The views of a scene show one set of named points, each view turned or mirrored, and shifted as a whole, with a little noise and some points left out.

Scene 1
View 1
zak: [  2.6 -11.5   9.4   2.2  -0.4  -0.6  -7.7   4.7   7.8   1.0  19.4 -17.7
  14.6  -2.2  -5.9  13.9  18.7   2.9  -3.8 -11.6  11.9]
num: [  0.1 -33.8  15.1  -7.4   5.1  -4.3 -12.3   8.3   5.8   6.7  34.3 -11.2
  11.7   2.0 -24.3  24.9  13.9 -15.3  -7.4 -18.4  14.5]
tafo: [  8.2  15.0  18.1   4.9  -5.4 -11.7  -3.7  -6.5  -1.6   3.4   1.6  -9.0
   0.2   7.4   4.4   8.4  10.1  -1.9   3.5  -4.9  27.7]
bala: [  6.5   1.4  19.8  13.4  -7.6 -11.5   2.9 -12.8  -6.8  40.8  22.2 -12.5
  -4.8 -13.8  -4.0   8.5   1.2  -1.1 -13.0  -3.3   7.4]
lomo: [  6.9   4.3  26.3  -7.4   0.9 -18.9 -10.8  -1.6  -5.2  -1.8   7.4   1.9
  -6.5  22.0  -9.2  18.2   6.4 -23.1   8.3 -11.2  41.5]
navez: [  6.9  17.4  12.5  12.7  -7.0  -6.3   0.9  -7.2   0.8   8.7   2.5 -15.6
   4.9  -2.1  11.5   2.9  13.4  11.0   0.0  -1.7  16.0]
pem: [  7.8  26.7  14.3  10.2  -7.2  -9.2  -2.5  -7.7   0.8  -2.2  -6.5 -12.9
   4.1   6.5  15.0   1.9  13.7   9.1   6.5  -1.2  25.4]
Lem: [  2.8  10.1   8.5  -6.1   2.2  -4.7 -14.6  10.4  12.8 -43.0  -7.5 -10.0
  19.0  27.3   6.5  11.5  28.1   0.5  19.6 -13.1  39.1]
Bofe: [  4.4 -13.7  22.1  -9.3   3.9 -13.4 -12.6   4.1   0.1  -0.9  18.9  -3.1
   1.9  15.0 -17.1  21.8   9.5 -21.0   1.8 -15.5  31.0]
lilaz: [  4.2  -1.9  13.0   8.4  -4.7  -4.6  -1.9  -3.7   0.8  16.6  16.7 -15.9
   6.2  -5.8  -0.7   9.6  12.2   3.6  -6.9  -6.2  10.8]
vufa: [  7.9  25.3  12.9  17.1 -10.4  -8.2   3.1 -11.3  -1.5  13.2  -0.9 -17.3
   2.8  -3.8  16.2   0.8  11.4  15.1  -0.1   1.9  15.8]
Neki: [  5.0 -12.1  15.4  15.9  -7.2  -4.0   3.9 -10.7  -4.2  49.9  32.9 -19.7
   0.7 -25.6  -7.3   9.9   2.5   5.4 -22.0  -4.6  -6.1]
View 2
bala: [ -8.9  21.7   3.8  28.9 -21.6 -10.5  -1.9  -3.9  11.6  -0.1   4.3   1.7
  18.3  13.2   7.1 -16.0  -4.4  12.6 -11.0 -16.7  12.6]
navez: [  0.5   5.4  12.8  14.2  -6.3  -6.4   0.5  15.3  -5.2 -20.6 -10.2  11.4
  23.1   1.2   4.5  -3.3  -1.4  10.5 -18.2 -18.2  11.9]
Neki: [ -5.8  33.7  -5.8  34.8 -19.4 -11.2  -9.7 -12.8  22.8   1.6  15.2  -2.7
  18.3  10.0  -4.0 -20.1  -9.6  17.6  -9.7  -4.4   8.4]
lomo: [-22.3  -9.1  19.7   0.6 -14.5 -15.4  30.2  11.8  -9.9   5.1 -17.1   6.3
   1.2   5.7  20.7   0.3  -0.1  -6.5  -0.7 -33.8  -9.6]
Lem: [ -5.9 -22.5  21.9 -18.8  15.5  -7.7  28.0  31.6 -22.1 -26.6 -27.9  20.6
   1.3 -18.7   1.1  15.5  -2.1  -5.3  -9.9 -19.4 -18.7]
num: [-16.5  15.3  -6.6   5.4  -0.8 -16.0  20.2  -8.6  15.9   6.0   7.2  -0.9
 -11.4  -8.5  -9.2  -9.7 -14.3   1.0   5.8  -2.0 -29.6]
Bofe: [-21.3  -2.5  10.0  -0.6  -8.1 -15.5  29.2   4.6  -1.0   6.6  -8.5   3.4
  -8.1  -0.6   9.0  -2.7  -5.3  -5.6   3.5 -23.0 -20.6]
pem: [ -0.9  -4.0  20.2   8.4  -5.2  -5.5   5.0  23.2 -13.0 -24.5 -18.5  15.2
  22.8   1.5   8.6   2.4   1.6   7.7 -19.6 -24.2  12.1]
tafo: [ -8.2  -1.3  17.4   8.7  -8.2  -9.7  10.8  15.7  -7.9 -11.8 -13.8  10.8
  15.2   3.3  11.4  -1.1  -0.1   3.8 -12.9 -24.6   4.9]
zak: [ -7.0   9.1   3.6   9.2  -1.1 -10.0   9.4   4.6   5.4 -10.3  -2.3   7.3
   5.1  -6.8  -6.0  -5.1  -8.1   6.0  -7.1  -8.0 -10.3]
View 3
Neki: [ 22.8 -11.1   7.4  18.5  -4.7  25.3  -0.1 -60.1  -1.3   6.5  -5.8 -19.8
  -3.5  -9.7  11.5 -16.8  18.9   9.6  -1.2  30.3  24.5]
Bofe: [ 13.4   3.2 -10.3   1.5 -26.4  24.6   3.0  -0.7  -7.4  12.0  15.8   9.6
  -8.9 -19.8  17.3 -17.1  19.4   9.5  -6.4 -16.0  -5.2]
bala: [ 20.9  -3.9  16.2   6.1 -10.3  19.8  -3.6 -47.6   5.9   5.1   4.8 -11.0
  -3.6 -10.8  16.5 -17.8  26.8  13.0   7.3  15.3   0.7]
navez: [  9.6   2.7  19.5   3.2  -2.3   1.3  -6.1 -26.7  14.0  -4.7  19.4  -4.9
  -5.2   3.9  -5.0 -13.6  31.3  10.7   8.0   6.9  -1.2]
lomo: [ 14.2   6.7   2.9  -6.5 -26.8  18.9  -1.1  -1.7   2.1   9.1  22.8  11.2
  -6.9 -18.9  21.1 -18.4  28.0  12.0   4.0 -19.2 -23.0]
Lem: [ -4.3  12.3  -1.3  -3.5 -13.5  -5.8  -0.5  31.7   6.6  -5.2  39.9  16.8
 -11.8   3.5 -17.0  -9.0  29.1   5.2  -1.5 -27.3  -9.4]
vufa: [ 11.2   2.6  25.6   1.1   1.1  -2.7  -8.8 -30.9  19.2  -7.7  21.0  -6.2
  -5.5   5.6  -5.2 -14.4  34.4  11.3  13.1  10.0  -3.7]
tafo: [ 10.7   4.5  14.7  -1.5 -11.2   6.6  -5.6 -16.3  10.7  -0.4  21.1   0.8
  -6.6  -4.0   5.0 -15.7  31.0  11.1   8.1  -4.2 -11.3]
lilaz: [ 12.4  -2.1   6.5   9.1  -6.9  12.8  -1.7 -27.7   2.9   0.8  10.6  -6.5
  -6.2  -3.8   1.3 -14.8  23.4   8.8  -0.5   9.8  10.2]
zak: [  9.4  -1.2  -2.9   9.5 -10.2  14.5   2.0 -15.4  -2.1   2.3  13.4  -2.5
  -8.0  -5.2  -1.7 -13.1  19.5   6.8  -6.3   2.3  14.3]
num: [ 12.8  -6.2 -21.8  15.8 -19.4  31.2   9.0 -10.9 -16.2  14.0   2.7   0.0
  -9.4 -15.9   7.7 -13.2   8.4   6.0 -18.6  -0.2  25.3]
View 4
navez: [  2.5   0.5   8.2  -3.6  -5.0  -4.3 -10.2  -8.0   5.8   6.5  29.2  23.6
  19.3   3.6  15.8 -14.5  -3.0   0.1   6.7  15.5   3.5]
lilaz: [  6.1   2.6   0.9  -6.7 -13.1  -7.2  -7.2   2.3  13.5  -0.5  19.3  18.4
  10.7   8.9   7.8  -6.9  -2.1  12.0  12.0   4.5  -0.7]
Lem: [ -9.3 -15.1   7.7  -5.2   1.8  29.7  11.8 -22.5  -2.1 -14.6  45.1  37.5
  17.8  -3.1  -8.7  -9.0  39.8   1.0 -30.1  23.1  18.3]
tafo: [ -7.3   1.1   8.5  -7.0  -4.1 -12.8  -5.0  -6.7   9.7  -0.7  35.8  20.9
  15.9   1.7   6.0  -8.7  10.7  -0.6  -1.3  14.5   7.7]
bala: [  3.0  10.9   2.0  -8.0 -14.8 -33.6 -15.0   8.8  20.3   5.8  18.3   9.4
   9.1  10.1  13.9  -6.0 -12.1  10.2  23.9   1.6  -4.6]
vufa: [  0.8   1.5   9.7  -2.6  -2.7  -9.1 -12.6  -9.1   4.3  10.8  31.7  23.4
  23.4   3.2  21.7 -17.3  -7.6  -6.3   8.4  18.5   4.3]
Bofe: [-12.5  -0.9   0.6 -13.6 -10.8 -11.6   7.0  -0.2  19.3 -19.7  31.8  17.0
   1.4   4.9 -15.8   4.2  34.3  17.0  -9.3   2.2   8.6]
num: [  8.7  -1.1 -10.3 -11.3 -24.4  -1.0   4.2  12.1  24.1 -20.5   7.8  13.0
  -5.3  14.5 -14.5   9.5  16.9  36.8  10.3 -12.5  -2.6]
lomo: [-20.7   2.5   6.5 -14.4  -4.9 -25.1   3.3  -2.8  19.5 -14.5  41.3  16.1
   5.5   0.9 -11.7   0.7  34.2   4.5 -11.4   8.5  12.2]
pem: [ -4.8  -2.0  10.4  -4.3   0.4  -2.8  -7.0 -13.5   2.8   4.4  38.7  26.1
  23.2   0.3  13.2 -15.2   5.6  -6.6  -1.9  21.2   9.0]
Neki: [ 14.4  10.5  -4.0  -7.7 -22.1 -26.7 -16.2  13.6  22.4   5.4   4.3   7.4
   5.8  15.9  15.3  -3.6 -22.1  19.7  34.8  -6.0 -11.2]
View 5
bala: [  8.0  24.2  -3.1 -17.8 -10.0 -11.0   0.0  16.5   7.5 -18.4 -29.4 -14.5
 -14.3  12.7  27.1   0.2 -11.0   9.5 -15.8   3.1  21.2]
num: [ 13.8  -5.7  -6.9 -12.9   7.2  12.1   7.3  -0.8 -12.2  18.4  -9.5  -5.1
 -17.0  11.6   4.0  -6.2 -18.9   3.2  10.1  14.1  13.9]
Bofe: [  3.7  11.8 -16.3 -17.2  -3.1  13.7  12.6  -6.5 -12.2  -3.2   2.4  13.1
 -16.4  -1.0   1.7  19.4 -13.7  10.8   0.0  21.0   8.5]
lilaz: [  6.0   9.9  -2.5  -4.8  -5.6  -4.7   5.2   6.4   2.6  -6.8 -24.5 -13.2
  -5.6   2.5   4.8   4.5 -11.6   6.8  -5.1  -1.2  17.6]
Lem: [ -9.5   7.3 -13.2  12.1 -10.8  11.5  22.9 -17.9  -8.8 -12.2   1.2  12.9
   8.7 -31.5 -38.0  43.9  -4.6  13.9   3.9  -1.9   6.0]
vufa: [ -3.9  27.0  -3.2   2.3 -18.8 -15.2   6.1   8.8  12.0 -32.2 -30.4 -12.4
   3.5 -10.7   1.5  21.0  -2.7  14.0 -17.3 -12.3  18.4]
tafo: [ -2.6  24.4  -9.3  -5.3 -15.9  -2.7  10.2   1.5   2.9 -25.6 -15.9   1.0
  -3.7 -10.3  -0.3  26.1  -5.2  13.6 -12.9   1.7  14.9]
navez: [ -2.4  23.1  -2.4   1.5 -15.5 -10.7   7.0   6.1   8.6 -25.8 -27.7 -10.6
   1.4  -8.9  -0.2  19.0  -5.1  13.1 -13.8  -8.6  17.3]
zak: [  4.9   6.4  -5.6  -3.6  -3.3   0.5   7.1   1.8  -1.3  -1.9 -18.9  -9.0
  -5.5  -0.1  -2.2   7.3 -12.0   6.9  -0.2   1.2  15.5]
Neki: [ 13.7  14.5   0.7 -17.7  -3.8 -10.4  -4.7  18.6   7.1  -6.6 -33.5 -23.0
 -16.7  21.5  30.6 -13.8 -15.0   5.3 -11.5   3.0  23.3]
pem: [ -6.1  26.9  -6.0   3.5 -18.8  -8.2  11.6   1.8   7.5 -31.4 -21.3  -2.3
   4.4 -17.9  -8.7  30.6  -2.2  15.2 -14.4  -8.4  14.4]

Which points are out of place in each view (at most two, in the order of its rows)? Write - if all are in place.
view 1 => zak, num
view 2 => -
view 3 => bala
view 4 => Lem, Bofe
view 5 => lilaz, Neki
